Points on a hilly landscape, in no order, each with its height.
From any point a climber steps to the highest of the 2 points nearest to it. It stops when none of these is higher. Distance is the straight distance between rows; heights are no part of it.
J452: [ -3  12   1   0 -10 -33  19   0  10 -15  27  11  26   5  -5   2  19   5
 -15  -1 -31 -20  -8   6  -7  14  23   0 -16  -4  -7 -30  -2  21  -2]  h=2.06
J885: [-17  17   0   2  13   1 -19  19   5 -30  24 -14  14 -54  17   7  13  -5
  10  -4   9  -9   7  16 -22  21 -51   1   0 -30  18   3 -41  40  10]  h=2.53
J884: [-22  19  11 -14   5 -14  18  -4   9  -4  10   2   2 -20  19  13  28 -19
 -24 -14  24  23  37   6 -23   0   8  35   2  11  -6 -33  -8  14  24]  h=2.51
J45: [-31 -10  32 -22   5   6  24  13 -11 -21  48  31  11 -28 -12  24  32 -25
 -17  -7  16 -12  11  -6   1  33  12  23 -45 -12  15 -45  -6 -14 -22]  h=1.82
J847: [ 53  -9 -10  25 -21  23  42 -33  24  16 -12 -15 -33  12  -2   3  -7  -2
  31  34 -16  -9 -45   1 -38 -27  23 -16  -6  23  -6  54   3 -17   1]  h=4.40
J562: [-20  -2 -25   7  11  12 -11   4   7  40  -1   4 -16 -26  29   5 -28 -22
   2 -21  34  12  54   6 -31  17 -13  37  -9 -17 -37   5   5 -13  13]  h=3.50
J90: [-51  -4  -7 -55  34   6 -56  28 -14 -43 -23  -2  36  21 -44 -11  -3  32
 -13  13   2 -21 -52  17  71 -13 -16 -30  41 -19  50 -20  -9   0 -20]  h=4.44
J465: [  2 -27  -2  10 -25 -13   0   4  -4  52  22 -20 -27  -3  -5 -31 -26  17
  16   4 -12 -13   0 -22 -16   7  11 -11 -44 -38 -39  38  -2   3  -5]  h=3.10
J276: [ 13  -4 -46  33 -17  15  -8 -10 -15  33 -33  11 -14  34   7  -2 -46  17
  36  -1 -34  -6 -14  -1  12  -5 -10 -16  18 -27 -12  25  26 -21   2]  h=3.40
J59: [ -7  12  -4   6  11  21   5  -4   6  -5   0   3 -21 -44  32  10  17 -38
  18  -3  41   9  31  20 -43   2 -40  23  17 -19  -9  -7 -19 -16  27]  h=2.05
J955: [ 25 -12  -8  50 -20 -13  23 -31  63  11  34   6   0  19 -29  12   3 -38
  23  -3 -25 -65 -39  19 -61  -5  40  12 -37  11 -41  14 -19  -8  -8]  h=3.98
J435: [-62   3 -14 -19 -10 -10 -34  29 -30  37  20   0  -3 -10   2   4 -14  16
  -8 -29  18  15  31 -11   3  15  -3  14 -20 -52 -12 -10 -20   8   1]  h=1.76
J391: [-40   6  -6 -44   0  11 -36  30 -37 -17 -19  -3  14  25 -23 -18  -5  35
 -15   4   7 -14 -30  26  48 -27 -24 -12  23 -35  39  -8   5  10 -20]  h=4.25
J259: [ 25  12   0  37  -5  -4  14 -33   3 -34   7  26  21 -12  -8  15  17 -13
  -9  -6 -31  -3 -45   6   4   2  -6 -12   2   0  17 -30   2   1   0]  h=1.81
J471: [ 30 -31  35  -4   5 -13  55  -3   7  -1  35 -15 -16 -38 -32 -10  17   0
   8  10 -15 -24 -33  -2  12   8  31 -30 -57   7  -1  21 -12   8 -23]  h=5.90
J660: [  3   6 -54   9   4   2   2  -5  39   4 -21   1  24   6  17  -2 -20  -2
   4 -15   0 -12  24  19 -28  20  11  30   8  17 -34  14  15  17  19]  h=5.41
J116: [ 43  -8   4  38  -5   0 -20 -26  24 -21  15 -30  22   5 -16  -4  15   6
  20  11 -41   6 -64 -20  19   3  15 -42  -2  26   2  38 -36  19 -23]  h=2.74
J566: [ -8  13 -18  15 -22 -15 -53  12 -23  51 -21 -12 -16 -27  30  -8 -28  -5
  43 -18  16  35  49 -17 -24 -23 -46  -2  13 -10   6  14  17   7  18]  h=2.03
J197: [ 43 -14   7   7 -23  25   0  -4   8   2 -30 -15 -33  26   1 -25   0  25
  22  30  -6   8 -34 -17   7 -25 -11 -42   0  14  14  61   1   6 -12]  h=0.64
J68: [-24  12  -6 -31 -22 -10  -6  18 -34 -12 -21  -4  16  39   4 -16  -3  27
 -28   4  -8   1 -14  21  29 -33  -1  -4  17 -20  17  -9  21  27  -1]  h=4.01
J353: [  4  10  34  -6  19 -25  36  29  26 -14  60  10   5 -22 -37  11  32  10
   7   4 -16 -63  -3  -5   4  44  23  -9 -26  -4  11 -40 -28   9 -18]  h=2.08
J599: [-10  31 -11 -21 -10  -2  10  18 -10 -21 -27  -4  19  41  19  11   5  10
 -26  12  -7 -14   7  38 -10 -19   1  24  28   4  15 -13  22  32  19]  h=3.72
J135: [ 52 -24   3  27 -12   4 -21 -25  19  -3 -15 -10   3 -13  43 -28  13 -24
  37  37  -6  24 -10 -20 -27 -11 -22 -13   7  24  -4  42  -1  11   4]  h=2.28
J490: [ 20   8  23   5  15  -9  32 -24   6 -10  19 -20 -13 -31   5 -23  35  -6
   8  18   2 -15 -15  15 -25 -10 -16  -1 -15   3   9   7  -8   9  22]  h=3.26
J704: [-12 -19 -36  10  18 -12 -12  -1   4  57   0   4 -16  -9   7  -8 -48  15
  -3 -13   1   0  48  -8 -21  16   9  26 -28 -15 -46  17  17  -6   5]  h=3.80
J977: [-28   5 -22  -8  11  11 -20   6  -6 -49 -25  33  53  39   0  27   7  -5
 -10  17 -20   6 -21  13  29  22   1  -5  52   1  26 -41  -7  -9  14]  h=1.19
J460: [-48 -11 -22 -27  -7   3  -6   7 -23  -7  -2  35  22  27 -18   2 -16   0
  -5   8 -18 -13 -20  15  38  21  20 -19   5 -32   0 -30   2 -25 -12]  h=1.79
J6: [ 12 -23 -33  17  39   1  28 -28  39  38  10  -9 -30 -28   4 -16 -20 -22
  23   2  33 -18  26  11 -46   9  19  66 -28  21 -45  16  26 -27  34]  h=1.27
J269: [ 17  11 -23  39 -15   7  16 -36 -17  10 -17  38  -4   2  13  19 -15 -11
   6  -5 -23  19  -7  -2 -14 -19 -16  10   2 -16  13 -20  36 -24  19]  h=4.33
J888: [ -7  17   4 -11   6  -4  13 -12  10  -5  -1   3  -7 -28  49   2  18 -44
  -2   1  30  34  34  23 -49 -25 -25  45   0  10  -9 -17   6  13  26]  h=2.29
J392: [ 32  21  26  15  20  14  15 -22 -10 -20   1 -19 -11 -28   8   0  36   1
  13  15   0   1 -14  13  -5 -16 -53 -13  20  -5  37   6  -6   6  21]  h=3.00
J956: [ 16 -33  17  14  14  -4  10  13  26  11  25 -25  -7 -21 -18 -23  20  19
  11  -3  -2 -26  -5 -29   9  37  29 -35 -12  -7 -34  27 -54   9   5]  h=2.40
J555: [ 28 -25 -25  49 -22   4   5 -21  42  28  23  -7  -3  15 -10  -1 -19 -22
  36   9 -23 -38 -26   3 -55  11  33   6 -32  -6 -54  42 -18 -10 -11]  h=3.63
J726: [ 25   8 -17  40 -10 -26   9 -12  64  -4  13  11  28  25 -15   5   3 -25
  12  -8 -25 -49 -10  13 -37  21  47   9  -8  26 -46  -4 -15   6  -8]  h=4.39
J738: [ 25  25 -31  21  -1   2  10 -12  31 -16 -22  -6  19  16  15   1  13   6
   2  -9 -10 -13   0  19 -21   5   2   5  40  15 -13  10  -8  15  35]  h=4.82
J896: [-16  20 -10 -28   1  -8  -6  20  10  25 -23 -24 -15  10  25 -18  -6  14
 -15 -23  36  18  46  14 -24 -25 -10  32   6   6 -17  15  13  25  13]  h=4.94
J189: [ -4  13 -42  21  19 -11  26 -23  31  20   5  25  -2 -14 -12  19  -7  -5
 -18 -22  11 -10  34  -4 -25  28  34  40  -3  23 -26 -36  15 -25  34]  h=1.06
J708: [ 20 -31 -28  41 -33   8 -25  -6  16  42  15 -15  -3   9  -3 -18 -34   5
  38  12 -20 -22 -10 -14 -35  11  19 -16 -21 -25 -50  58  -3   7 -12]  h=3.33
J983: [ 40 -29  19   2   7  12  -6  -4  23 -10 -11 -18   0 -11  32 -40  17  -8
   9  21  12  10   0  -8  -1   3 -15 -24  -3  17 -12  49 -23  14  -8]  h=2.48
J444: [ 40   5  -9  40 -18   6  36 -44   5   5  -5  23 -26 -13   8  -2   3 -20
  19   5  -9 -16 -23   9 -41 -21 -17  10 -11 -10   7   3  21 -21  20]  h=3.88
J164: [-24  30  20 -31   0 -10 -30  22 -13  17 -30 -23  -9   7  22 -10   1   5
 -37 -36  44  50  36  -2  -2 -49 -13  18  27  13  -6   3  -7  31   5]  h=4.61
J308: [ 19  10  40  -3   5   5  41 -33 -27 -10  17  -6 -20 -40   5   8  36 -21
 -14  -5  12  21 -13   1  -2 -24 -18  11 -11   6  33 -17  15 -18  -6]  h=2.12
J339: [  0  12  36 -22   8   1   1   1 -16   5 -16 -14 -10   6  23  -4  20  -2
 -43 -21  31  43  22  -6  15 -24   0   5  23  23  -4  -7  -4   4  -4]  h=4.29
J270: [-26  14 -12  -4 -23  -8 -43  16 -37  32  -4 -10   1 -18  17 -10 -20   6
   8 -19  11  29  24 -11   5  -6 -30   2  -7 -43   2   5   0  13   2]  h=1.87
J186: [-24  -5 -40  -2  -5   9 -34   8 -21 -12 -27  25  29  25  11   0 -24  -1
  15   7 -26  -5 -31  17  31  14 -14 -14  31 -41   6 -11   0 -10  -5]  h=1.58
J673: [ 29 -27  39  -3  -1   1  14 -15  -7  19  18 -17 -31 -40  20 -38  18 -24
  27  19  15  22   0 -19  -6 -16 -14  -6 -35   5  -2  28   2 -16 -13]  h=1.62
J291: [ 21   8  -6  33  -7 -12  25 -27  32 -35   0  44  19   0  -5  13  13 -22
 -25  -6 -11 -17 -19   8 -27   9  14   5  14  16  -5 -40  -1 -11  27]  h=1.59
J253: [ 10 -15  29   1  -4 -37  40 -24 -11   8  21   4   3 -10   9  -7   5 -11
 -28   3 -13  22   5  -8 -12 -16  31  18 -34  17  -1 -19  32   7   1]  h=5.21
J148: [ 19 -40  33  -3   9  -1  25 -10   2  43  23 -21 -58 -32  19 -36   9 -26
  35  27  35   2  16 -15 -22  -8   5  15 -36  -3 -36  37 -10 -31   4]  h=1.50
J988: [-30  34  -6 -11 -19 -45  -9  20  11 -39  30   8  54  13 -11  18  15  -2
 -14   5 -30 -14  -3  -5  -8  14  36  21  16   4   5 -60   1  32  14]  h=2.24
J73: [ 37 -15   3   8 -14  22   4   3   9 -18 -40  -1 -14  52  -9  -6 -22  25
  24  23 -36 -10 -58   8  35 -12  -8 -48  12   7   8  48  -1   1 -19]  h=0.76
J829: [ 23  -4  28  17   2  26  30 -12 -20  -5  27 -10 -31 -38 -19  12   3   7
  12   4  -6 -24 -22   4  11  14 -32 -26  -9 -32  20   9   0 -20  -7]  h=3.09
J251: [ 13 -30  36 -18  -1 -20  37   7  -1  19  17 -15 -22 -11 -26 -32  13  13
 -12  -5   4   4   2 -21  24  -8  39 -26 -49  12 -12  13  -6   8 -27]  h=6.28
J147: [-26 -17   1 -19  -5 -33  -5  21   4  44  18 -15 -17   4  -1 -31  -6  34
  -7 -21   5  -9  24 -16  -7   8  16   9 -39 -31 -32  14 -12  21  -5]  h=2.91
J784: [-18 -12 -40   6   3  18 -40  23   6  35 -24  -7  -9 -16  25  -4 -51   0
  11 -33  39   6  50  -4 -12  26 -24  11  21 -25 -36  26  -9  -5  13]  h=3.21
J826: [-28  10  14 -27  -8 -43  14  26  25 -14  21  20  28  20  16  10   6  -7
 -30   8  -1  -2  46  -5 -21  15  48  44   1  28 -13 -52  20  26  15]  h=2.17
J286: [ -5  17  -3  -7   1   4  41  -1   8   0  -9  32 -11  19  -8  20   0   1
 -24  -9  12 -10  30   4  14  32  37  -1  16  25 -10 -26   3 -38   5]  h=1.23
J130: [-45  -3 -25 -22 -11   2   3  -9 -31 -13 -12  46  29  37 -11  23 -11 -17
 -21  18 -16  16  -5   8  16   3  29  11   2 -12  10 -51  27 -35   5]  h=1.98
J318: [-58  20  27 -54  16  16 -33  46 -15 -71  26   0  56  15 -39  31  30  -9
 -20  27  28  -3  25  -8  21  26  13  11   8  32  42 -52 -21  12 -11]  h=3.35
J145: [-29  22  38 -31   2  37 -69  58 -34   0 -34   8 -12  20  -1  -1  -6  -7
 -19 -34  59  15 -11  17  17 -31 -53   0  26 -21  20   8  -7  -6 -49]  h=2.58
J547: [ 44   2 -44  33 -13  19  14 -32  34  25 -21 -18 -11  34  -2   0 -12   5
  20  15 -20  -3 -30  -5 -37 -24  40   9  -2  44 -21  48  17  -2  11]  h=4.09
J870: [ -4   8 -52  10  31 -15  16  -8  49  29   3 -14 -10 -24   0   6 -15   2
   6 -22  26  -9  37  18 -38  22  27  64 -23  28 -33  -9  31  -6  33]  h=1.16
J614: [  4   9 -35  40 -18  15   8 -19 -18   6 -12  26  -6  16  -6  22 -18   6
  16  -6 -32 -11 -31   5  13  13 -13 -12  17 -32   4  -9   8 -25  12]  h=3.83
J619: [  1   1  33 -22  21  42 -56  32 -37 -10 -38   3 -35  26  -9  13  -7  13
   7 -20  21  18 -40 -16  82 -43 -68 -18  37  -2  55  -3  14 -26 -52]  h=0.38
J398: [-45 -10 -31 -30  10  12 -52  20 -21 -36 -47  21  47  38   6   3  -6  -2
  -7  13  -4  16 -22  15  44  -1 -16  -9  48 -20  28 -22 -10 -10   4]  h=1.37
J133: [-40  24 -15 -17  -9   8 -12  19  -9 -63   8  34  54  29 -25  35  17 -12
  -7  31  -9 -21  -2  25   1  27  13   9  18   0  30 -56  -2   0  12]  h=1.03
J12: [ -2  19 -15  15   2  20  18 -17   6 -29 -14  37  14  10  -3  24  14  -8
 -21  -3   0   3  13  11  -3  20   4   3  30   7   7 -30  -6 -23  19]  h=1.39
J368: [  7  25 -10  16 -18  11 -38   6 -42  29 -37  -5 -11   8  24   6   1   8
  22 -12  -3  36  16 -23  19 -29 -46 -10  29 -23  32  -2  18   1   5]  h=2.52
J898: [ 38 -24  34  41  13  40  11  -6  -3 -12  38 -30 -21 -28 -38  13 -17  17
  28  22 -22 -44 -40   1  12  27 -28 -52   1 -31   7  34 -23 -13  -5]  h=2.84
J406: [  9 -16  30 -18   1 -12  24 -11 -16 -16  -8  -6   0   0 -20 -10  -4  14
 -25  -6 -21  34 -23 -12  60 -17  25 -27 -10  26   6  -9  23   4 -22]  h=3.90
J861: [ 54   5 -19  61 -17  23  -4 -47  48  -5  -9 -12  -5  22  -5  16  18 -11
  36  20 -28  -8 -61  -1 -44 -30  10  -8  18  35   0  36 -28  -2   9]  h=3.46
J981: [  3  15  -1   8  15   1 -32  -1 -18 -42   5  -9  42 -10   4   7   9  18
  -4   2 -29   3 -38   3  36   1 -35 -19  28 -12  35  -7  -9  34  -1]  h=2.27
J294: [-14  -1 -61  17 -13  21 -40  18 -20  33 -34  19   2  16  13  -2 -58  12
  21 -13  -3  -4  21   5   0   3 -22   8  22 -38 -17  17  25 -13  10]  h=3.06
J959: [ 14  -1  12  10   1 -16  57 -34  21  -8  19  11 -21 -20   6  -7  21 -22
  -3   7   4 -35 -15  19 -44  -1   3  21 -26  -5  -2  -7   2 -18  25]  h=3.53
J140: [-58  16 -15 -40  -8 -12 -31  34 -18   0 -21   4  18  30   9  -9  -9  12
 -34 -22  22  23  30   7  10 -12   4  20  11  -8  -7 -11  -3  23   0]  h=2.59
J648: [ 15 -23  -5   6   6  12 -31   4  21  32 -20 -30 -34 -20  27 -35 -12   0
  18 -12  50  12  37 -26  -4   5 -20 -13  24  -2 -37  50 -31 -16  18]  h=2.49
J390: [-29  24 -28   0   1  32 -25  -3 -33  30 -27  24  -4   6  24  37 -19 -24
  -8 -18  25  49  41   3 -30 -16 -16  41   6  -4   1 -17  19 -28   6]  h=2.46
J46: [ -3   5  31 -26  10   6  -3   3 -15 -35  -8  -7  20   2   4  -6  21   6
 -36 -14   5  19   0  -2  44  -2  -8 -16  24  15  17 -17  -7  15 -10]  h=3.95
J411: [-37  -5  19 -38  -2  -2  14   8 -33 -17  30  21  22   0 -18  17  17 -17
 -32  -1  -2   8   0   1  30  12  27  10 -27  -3  20 -49  17  -6 -31]  h=1.70
J748: [-53  17 -18 -31 -12 -30 -19  33  -4 -29   4   2  44  15  14  13   2   0
 -24  -2  -2  13  24   8  -6   8  14  24  16  -2   2 -36  -6  45  17]  h=2.41
J380: [ -8  22  32 -16  -4   0  42 -23 -13 -16  11   1  -8 -12  14  18  35 -20
 -34  -7  20  18   5  14 -24 -24  -4  35  -3   6  25 -40  14  -7  23]  h=2.31
J538: [-28  16  41 -45  15  -7  -1  38  -5 -47  24   7  33   7 -17  14  30  -1
 -40  19  11 -10  27  -2  28  27  25   7  10  27  27 -54  -7  17 -17]  h=3.48
J34: [ 21  -7  10  -1 -22   4 -15   3 -18  12 -36 -11 -24  28   3 -28  -8  30
   1   2   0  19 -10 -10  30 -36 -27 -29   8   2  17  29  23   7 -13]  h=0.54
J176: [-51  14  -6 -42 -12 -29   5  38   2 -22  22  30  25  40 -12  17   1  -7
 -20  19   2  -6  46 -18   1  26  56  35  -5  13   3 -64  13 -10  -5]  h=2.04
J71: [-50  25   6 -21   6  -2  -2  24  11 -30  28  -8   4 -42  14  26  29 -17
   2 -12  26  10  31  17 -37  14 -25  24 -12 -12  15 -27 -44  34  19]  h=2.71
J506: [ 12   1  17 -10   3  17 -21  22 -32  -8 -47   0 -33  39  -1  -2  -2  27
  -4  -6  -2  20 -30  -9  64 -46 -48 -21  31 -11  47   6  19  -7 -25]  h=0.45
J218: [  7   0  51 -14  -1  33 -47  25 -28   8 -25  -6 -41   0   3 -11  -6   6
  -1 -30  40  22 -19 -16  50 -34 -61 -34  20   2  24  10   9 -21 -62]  h=0.31
J546: [ 10  11  38  -1   1   2  -6 -19 -35  17  13 -10  -9 -41  28   3  22 -32
  -8 -13  20  47   8 -11  -3 -27 -27  12 -12  -2  16 -16  25  -6 -22]  h=1.94
J974: [ 36 -14  30  -8   3  14  50 -17 -21 -26  18 -11 -18 -28 -36   5  -9   2
  12  10 -22 -22 -52   9  31 -10 -13 -44 -36   5  28  30  27   0 -41]  h=5.48
J925: [ 22 -26  36 -14  -8  11  22  -3 -16   3   6 -19 -31 -26 -28 -16  -7  13
   4  -4  -2   6 -27 -16  42 -14   3 -42 -40   4  11  35   8  -4 -40]  h=5.87
J729: [ 40   0  14   9  -7   6  41 -13  16 -20 -10  -3  -1  38 -14   2   1  14
   3  24 -35 -23 -41  26   6  -7  13 -34   1  23   9  31   4   9 -15]  h=0.89
J939: [ -8 -14  41 -29  15 -20  24  51  15   9  43  -7  -6 -13 -26 -15  24  30
  -4  -8   9 -50  20 -14  24  38  28 -16 -28 -11  -5 -19 -36  19 -14]  h=2.18
J850: [ 43  -7 -16  54  -9  19 -12 -28  43  -9 -15 -23   0  24  -3   9   5  15
  31   7 -31   5 -47 -25   2   3   6 -39  24  21  -8  51 -40  -4   3]  h=3.07
J987: [ 23  -7  33 -19   9 -13  35  -1  -9 -46  15 -12   9 -13 -43   4  11  15
 -20   3 -30 -11 -30  -2  56   3  32 -35  -4  34  17 -19  13  12 -28]  h=3.67
J559: [ 18   7   6  24 -27  14 -58  20 -30  20 -23  -8 -20  -5  21   4  -1   7
  60  -3  -4   6   6 -29  24 -11 -68 -31  32 -19  48   9  15   8   0]  h=2.36
J336: [  8  -5   3  -1   4 -32  15 -25   2  41   3 -13 -15   0   7 -22  -3  11
 -22  -2  -7  27  28 -14 -20 -21  24  15 -28  20 -28   9  20   6  12]  h=5.69
J545: [ 16 -38 -41  34  26  -1   9 -18  33  51   9   6 -11  -8 -10  -2 -46   7
   8  -5  -9 -16  24  -9 -31  28  39  20 -35  11 -57  28  12 -22   9]  h=4.12
J88: [ 18  -7  34   8  11 -11  34  -8  18  -5  58 -15 -11 -39 -21  -8  28   4
  17   7 -17 -52 -33   9 -20  20   6  -7 -47 -20  -2   5 -23  14  -4]  h=5.49
J934: [-29  -1 -11 -29  25   0 -17   6 -10 -53   8   3  43   7 -38  13   4  10
  -5  17 -32 -12 -47   3  76  18  13 -30  31   7  31 -47  -3  -9 -21]  h=4.06
J529: [ 25 -13  16  37  10  16   7  -5  21  -1  31 -31 -15 -19 -21  -4   1  17
  24  11 -13 -41 -30  -1 -13  33   2 -36   9 -20 -17  31 -52   0  13]  h=2.60
J774: [-48  22  13 -28   2  24 -13  17 -21 -50  17  14  29 -15   1  38  32 -32
 -17  -1  23  26  18  17 -21  14 -20  26  -9  -1  29 -32 -22  15  -1]  h=2.98
J601: [  4  -1 -14 -21  12 -16   4  -7  21  49 -16 -28 -33  12  15 -31 -19  20
 -11  -9  26  14  48  -5 -26 -26  14  36 -26  23 -34  37  26   6  13]  h=5.29
J975: [ 29 -13  24  17  -4 -15 -10 -38 -27  33  13   0 -15 -47  25 -18  10 -26
  17   3   0  47  11 -28 -10 -22 -23  -8 -30   5   4   0  25 -16  -7]  h=1.77
J712: [-30   3  -2 -23   3 -33   3   6  16   4   4   1  17   0  32  11  -8  -9
 -32  -8   3  27  53   5 -31  -8  16  56  -5  20 -17 -25  19  36  23]  h=2.33
J170: [ -3 -31  47 -14  28   4  19  30  12  13  40 -31 -30 -35 -17 -14  28  13
   6 -10  26 -35  13 -15  17  33   9 -13 -13 -22 -18   9 -54   2   5]  h=2.26
J814: [ 16 -51  -8  17  21   5  22 -16  26  46  25 -11 -47 -32  15 -31 -19 -26
  44  24  27 -19  21  -8 -46   8  21  40 -33   3 -59  32   3 -33  28]  h=1.38
J293: [ 10   2 -14  15   2 -12  59 -17  21  24   5  23 -23   0 -14  13 -16  -2
  -7 -14   0 -20  19   1 -14  25  51   9 -11  17 -20 -11  13 -35  13]  h=1.12
J742: [ -5   6  14 -14   1 -17  18   2 -16 -50  17  11  35   7 -30  15   8   9
 -21  15 -33  -9 -34   0  51   8  39 -20  20  25  22 -55  12  -2 -13]  h=3.81
J716: [ 15 -19 -31  12  13  -9 -28  -7  33  25 -35 -21  -3  -5  17 -32 -19  20
   2 -29  32  21  36 -36   6   8   6  -4  18  26 -37  53 -22   1  23]  h=2.30
J736: [ 50  15 -48  48 -10  37  -6 -29  52  20 -12 -38  -9  21  -2   3   9 -11
  48  30  -4 -30 -36   8 -58 -24  16  19  13  29 -19  57 -12   0  17]  h=3.78
J274: [-51   4  -2 -53  25 -12 -44  36  -6 -53  -6   4  59  23 -30  -8   5  15
 -19  23  -1 -20 -23   9  57  16  12 -24  40   2  32 -42 -19   3 -13]  h=4.27
J882: [ 42   7   2  25   1  -3 -10 -24   1 -29  -1 -28  21   0   1  -7  18  22
  10   3 -37  10 -48 -14  25 -12 -18 -34  20  11  22  18 -11  24  -1]  h=2.50
J737: [ 14 -24  24   2   0 -15  12 -31 -28  15 -16   9 -12   6  -4  -3 -27   1
 -21  -2 -22  70  -4 -25  41 -30  13 -26 -14  26  -1   2  29 -17 -20]  h=4.26
J357: [ 10 -21 -42  34  12 -32   6  -7  38  47  11  12   9  23 -29   3 -37  10
   9 -11 -36 -24   7 -12 -17  27  68   7 -31  25 -56  17  -3  -8  -6]  h=4.43
J198: [-23  -8 -12 -18  -3  10 -40  32   1   6 -38   6   1   1  30 -15 -22   0
  -7 -29  44  10  37   2  11  12 -27  -4  29 -17 -14  29 -25   3  -4]  h=2.97
J999: [ 30  -5   4  26  -6  19  17 -23 -17  -3  -8   2 -24  -1   0  11  -7  12
  21   0 -26   7 -30 -10  26   1 -29 -35  10 -16  19  10   3 -21  -5]  h=3.39
J883: [-23  23 -20  -5   5  -6 -16  16   1 -34   8  30  47  34 -24  20  -3   0
   3  18 -34 -50 -28  41   8  32  -1 -12  26 -18  13 -32 -15  -4  -9]  h=0.88
J434: [ 12  25   0  -9  -4   2  50  -5   2 -26  -9  16   6  35   6  21   9   3
 -23  13  -9 -38  -4  46 -25  -6   1  18  15   5  23 -17  27   2  12]  h=3.44
J731: [ 11 -12   1   6   7   9 -11   5  16  -1 -21  -2  -4 -13  29 -21   4  -1
   3  -9  20   3  23  -3   4  21 -22 -17  24  -8 -19  36 -28  -3   5]  h=2.70
J173: [ -5  -6 -30   0  22 -22 -40   0   7  45 -36 -14  -2   2  16 -26 -38  21
 -22 -25  20  34  54 -19  -1 -12   2  12   9  17 -32  25  -1   9  12]  h=2.14
J982: [  6  12 -48  27  -3  23 -26  -8 -23  38 -35  22  -8   4  26  17 -39  -8
  17 -10  -3  26  40   3 -14 -12 -32  28  15 -11  -1   1  47 -25  11]  h=2.75
J21: [-10  -8  31   7   7 -13  47   3  16  -6  50  24 -14 -34 -19  17  30  -9
  -6  -6   3 -40   0  -2 -14  36  13  14 -33 -18   7 -42 -19 -17   3]  h=1.96
J113: [ 11  33   3  12 -14  14  -5  -4 -32  12  -4 -20 -23 -25  14   5  20   5
  21  -2   7  10   3  -4 -10 -28 -48  -6  13 -27  31   1   4   9  13]  h=2.72
J466: [ 26 -15  25  20 -11 -18  35 -45 -20   6  -5  14  -5  -9   5  10 -10 -13
 -30   1 -22  47  -6 -12   5 -39  11   0  -9  17   9 -15  37 -16  12]  h=4.73
J976: [-51   4  -5 -41  -7 -37 -12  43  10   8   8   2   1  16   2 -20   1  29
 -20 -28  16  -9  35  -2   3  12  19  17 -15 -13 -14 -15 -19  35   5]  h=2.73
J522: [ 58 -26  22  22 -23  33  30 -23   9   5   2 -19 -47  -5 -11   3  -4  -5
  53  50 -13   2 -54 -13 -16 -19 -14 -43 -15  11  21  60   3 -23 -10]  h=4.75
J633: [  6   0 -13  11  16 -10 -40  -8 -15  70 -24  -3 -24  -5  14 -13 -38   8
  -3  -8  15  39  60 -20 -18 -25 -20   7  -7  13 -27  27  24 -20  -4]  h=1.97
J72: [-59   7 -10 -41 -18  -2   3  18 -15 -15  -1  29  26  51   2  23  -7 -18
 -28  13   7   5  28  17  -9   7  34  42 -15  -2   6 -41  30  -7   0]  h=1.92
J284: [ 26   1 -10   6 -11 -11  53 -21  20   4  -4   5 -13  23 -12  -2  -4   5
  -4   1 -19 -18 -14   6 -15  -2  43 -17  -9  29 -20  21   8 -10   4]  h=1.01
J11: [-34  12 -13 -12  -6  10  -3 -11 -48  10 -11  29   8  24   1  28 -11 -13
 -28  -6   2  43  15   3   1 -16   7  28  -2 -10  14 -31  31 -25  -5]  h=2.19
J532: [-63  24  -3 -39  12  21 -39  35 -29 -48   3   8  44   7 -27  27  23  -5
 -10  13  17   7   6  16  14  20 -12   3   7  -8  38 -27 -32  15  -2]  h=3.20
J239: [ -5  26   0  12  14  -6 -22   2   1 -47  28  -5  44 -33  -2  15  17  -2
  -6   3 -24 -17 -26  22 -12  15 -38   0   3 -14  32 -17 -18  46   2]  h=2.32
J394: [  2   8  34 -18  14 -19  16  11  14 -44  14  -3  33  -5   0   1  33  -1
 -39  12  -1   0  19   4  12  16  18   0  26  32  10 -37 -10  24   5]  h=3.66
J511: [-44   3  19 -39   6  18 -53  51 -16 -13 -18   1   6  -3   9  -6  -4  -6
 -22 -26  51  12  15  13  16   3 -40   1  17 -27   4  10 -36   9 -26]  h=2.76
J561: [  9  -2 -37  13   3 -30   6  -5  34   7   0  13  30  28   4  -9 -16   2
  -5 -10 -23 -18  12   8 -17  22  48   7  -1  21 -51   4   4   9  -3]  h=4.86
J32: [-48   0  12 -37  -5   4 -15  23 -40  13  24   6   5  -4 -20   5  11   2
 -20 -19  19   6   3  -5  33  11   0   6 -26 -36   4 -23  -5  -2 -26]  h=1.65
J698: [ 24   6 -13  31 -33  -6 -61   6 -14  46 -32 -24 -23  -6  26 -19  -5  15
  58  -4   2  19  21 -44  -6 -29 -47 -27  24   2  25  35  16  10  15]  h=2.20
J921: [ 48 -24  37   1  -5  19  51 -16  -8 -10  18 -15 -30 -33 -10  -8  -1 -15
  29  36  -1 -21 -50  11 -12 -14 -15 -23 -36   4  24  46   9 -14 -22]  h=5.11

For each start below, name the point where the climber stops.
J32 -> J269
J189 -> J884
J882 -> J251
J239 -> J336
J988 -> J660
J145 -> J660

Call two points neighbours if one is among the 2 nearest of the other. Go from one point of each pair to the other, from neighbour to neighbour, staying as high as possible. Name the lowest point that can't be avoided.
J336, J251 -> J981
J660, J884 -> J59
J90, J336 -> J987
